Each row is a point on a landscape with many peaks, with its height.
A climber steps from a point to the highest of its 3 nearest points, and stops where none of them is higher. Distance is the straight distance between rows; heights are no part of it.
j147 height 53.7: [ 69 147 127 117  96 155 151  60 103 148 142  92  60 124 156 130  88 133
  99]
j480 height 47.6: [153 124  73 145 175 107  89 176 125 121  93 201 146 137 100 103 176 104
 142]
j286 height 67.7: [179 136 173 144 143 122 134 169 167  95 155 125 185 151 117 152 147 151
 133]
j411 height 28.6: [ 49 154 120 125 116 148 148  65  96 164 129 114  48 134 157 120  82 112
 102]
j539 height 75.6: [102 141 139 120 101 145 144  87 110 149 130  96  90 117 148 133  99 124
 110]
j975 height 49.0: [ 80 123 144  92  79 161 185  68 113 115 173  30  82 115 150 151  87 195
 117]
j997 height 45.8: [159 121  66 151 185 106  86 176 120 118  95 207 147 139  88 103 183 103
 150]
j811 height 83.3: [165 134 177 124 116 127 145 153 157 103 166 101 179 139 120 149 134 154
 133]
j905 height 81.0: [137 129 133 124 130 125 115 140 133 137 109 153 135 126 138 118 141 114
 121]
j994 height 82.4: [102 130 128 125 118 132 121 106 115 156 107 135 102 116 148 114 111 100
 115]
j983 height 43.2: [152 122  50 151 187 102  81 178 120 125  95 216 141 138  79  97 181  99
 149]
j328 height 78.4: [119 133 155 105  80 147 160  91 117 127 158  63 115 116 140 144 101 163
 117]
j534 height 55.7: [159 125 101 141 165 111 101 171 137 116  98 189 147 140 112 118 171 108
 135]
j711 height 68.7: [183 131 187 152 142 115 140 162 171  77 172 108 198 149 109 162 141 159
 144]
j320 height 35.2: [109 102  71 132 156 117  89 139 109 160  84 189 117 118 121  93 143  86
 140]
j878 height 83.0: [113 137 140 121 108 137 127 105 117 147 119 121 108 113 147 121 116 111
 114]
j979 height 81.1: [127 132 148 120  98 135 133 113 124 142 125 113 123 119 145 133 118 122
 115]
j169 height 23.6: [160 131 173 112 103 128 145 138 143 111 164  89 171 130 123 146 120 159
 130]
j869 height 79.3: [130 130 159 100  83 142 160 102 124 114 163  54 134 112 138 146 100 175
 124]
j510 height 77.0: [107 116 157  84  78 147 178  89 119 103 172  29 113 108 142 153  90 201
 131]
j636 height 81.9: [125 127 141 124 111 133 126 117 128 146 117 127 123 123 142 126 122 113
 117]
j884 height 65.2: [187 133 145 155 164 115 123 177 168  92 126 151 172 153 112 152 165 136
 141]
j932 height 55.1: [160 129 135 134 144 124 114 164 149 121 113 161 154 137 125 129 158 120
 126]
j801 height 40.9: [166 135 161 137 128 126 131 165 155 113 137 130 166 139 127 142 147 139
 127]
j937 height 52.1: [137 113  76 136 167 112  89 165 120 132  92 196 140 131 108  99 163  94
 140]
j825 height 66.6: [197 127 170 168 162 113 129 174 181  76 150 131 188 154 107 165 158 149
 146]
j437 height 68.9: [135 119 116 128 137 118 102 149 128 139  95 167 133 126 131 111 147 102
 128]
j396 height 78.2: [113 128 156  98  78 148 169  89 117 119 163  48 115 108 139 146  96 174
 125]
j650 height 69.2: [176 132 196 138 138 117 144 159 167  67 188  87 200 146 101 165 128 177
 149]
j313 height 58.3: [183 128 119 159 177 113 111 180 158  94 106 175 160 153 109 142 177 126
 143]
j58 height 76.3: [133 136 155 112  89 142 147 108 125 134 146  85 132 115 137 137 110 145
 119]
j312 height 50.2: [186 128 102 166 185 106 103 186 150  91 101 189 156 154  95 138 186 122
 143]
j21 height 77.4: [ 71 121 102 130 135 130 117  95 109 171 100 147  77 124 154 106 101  80
 120]
j477 height 79.6: [171 132 190 123 117 125 147 156 158  88 177  88 189 135 114 158 127 169
 139]
j882 height 25.6: [118 104  53 138 169 113  84 150 108 151  86 201 129 121 102  86 152  87
 145]
j491 height 47.4: [144 119  61 144 173 107  83 172 117 129  93 205 138 129  94  96 169  97
 147]
j458 height 35.1: [ 74 146 134 103  86 156 169  61 108 136 151  64  63 123 154 143  83 163
 100]
j298 height 62.0: [151 124 113 133 147 119 111 163 136 130 103 173 142 128 125 122 156 110
 129]
j355 height 72.2: [ 42 116  76 139 149 127 116  90 101 189 100 158  60 134 154 102  90  78
 127]
j163 height 4.0: [156 134 163 121 110 131 137 143 145 123 142 110 157 128 129 141 135 143
 125]
j321 height 35.6: [163 126  42 168 197  90  77 182 114 117 102 214 144 145  62  92 187  95
 162]
j616 height 27.7: [ 84 101  65 135 152 119  92 123 106 173  86 178 100 122 135  94 120  79
 137]
j310 height 76.5: [110 139 148 119  90 145 150  90 115 141 138  86 104 111 145 134 101 134
 109]
j227 height 72.9: [138 135 168 106  87 136 155 118 131 114 165  70 155 116 129 145 112 167
 129]
j211 height 78.1: [121 118 166  87  80 141 174 100 122 102 173  37 137 108 134 153  98 192
 133]
j916 height 57.8: [142 120  96 136 160 113 100 163 131 131  95 191 142 133 115 111 164 104
 134]
j794 height 71.1: [118 116 109 124 136 123 106 129 121 151  96 161 118 117 137 106 133  96
 124]
j895 height 66.4: [ 95 131 145  98  81 155 172  71 117 122 162  48  89 111 147 143  90 176
 111]
j26 height 81.5: [ 85 136 129 123 113 136 132  88 109 156 118 119  83 121 150 118 101  99
 113]
j109 height 71.7: [ 39 140  94 132 134 137 133  81  99 179 114 142  46 139 158 105  78  87
 117]
j485 height 68.2: [193 124 195 164 158 108 141 162 184  58 178 106 205 154 102 171 142 166
 151]
j978 height 60.8: [147 135 169 109  93 138 150 123 136 123 158  82 152 119 129 145 114 161
 128]
j207 height 71.9: [ 78 145 131 123 101 148 144  71 107 153 132  98  74 120 150 129  91 122
 107]
j741 height 76.2: [ 91 116  99 129 132 125 107 113 111 164  91 160  97 118 146 105 119  86
 124]
j682 height 79.1: [ 59 135 113 131 123 137 129  83 102 167 112 133  62 124 157 112  94  92
 112]
j13 height 52.0: [128 115  89 128 151 119  98 149 121 144  93 182 129 123 122 100 145  92
 133]
j607 height 77.7: [123 137 153 112  83 142 153  99 123 128 148  74 123 111 139 140 105 152
 116]

For each start below, name the point where the climber stops.
j286 => j811
j616 => j878
j312 => j811
j794 => j878
j355 => j878
j975 => j869
j978 => j869
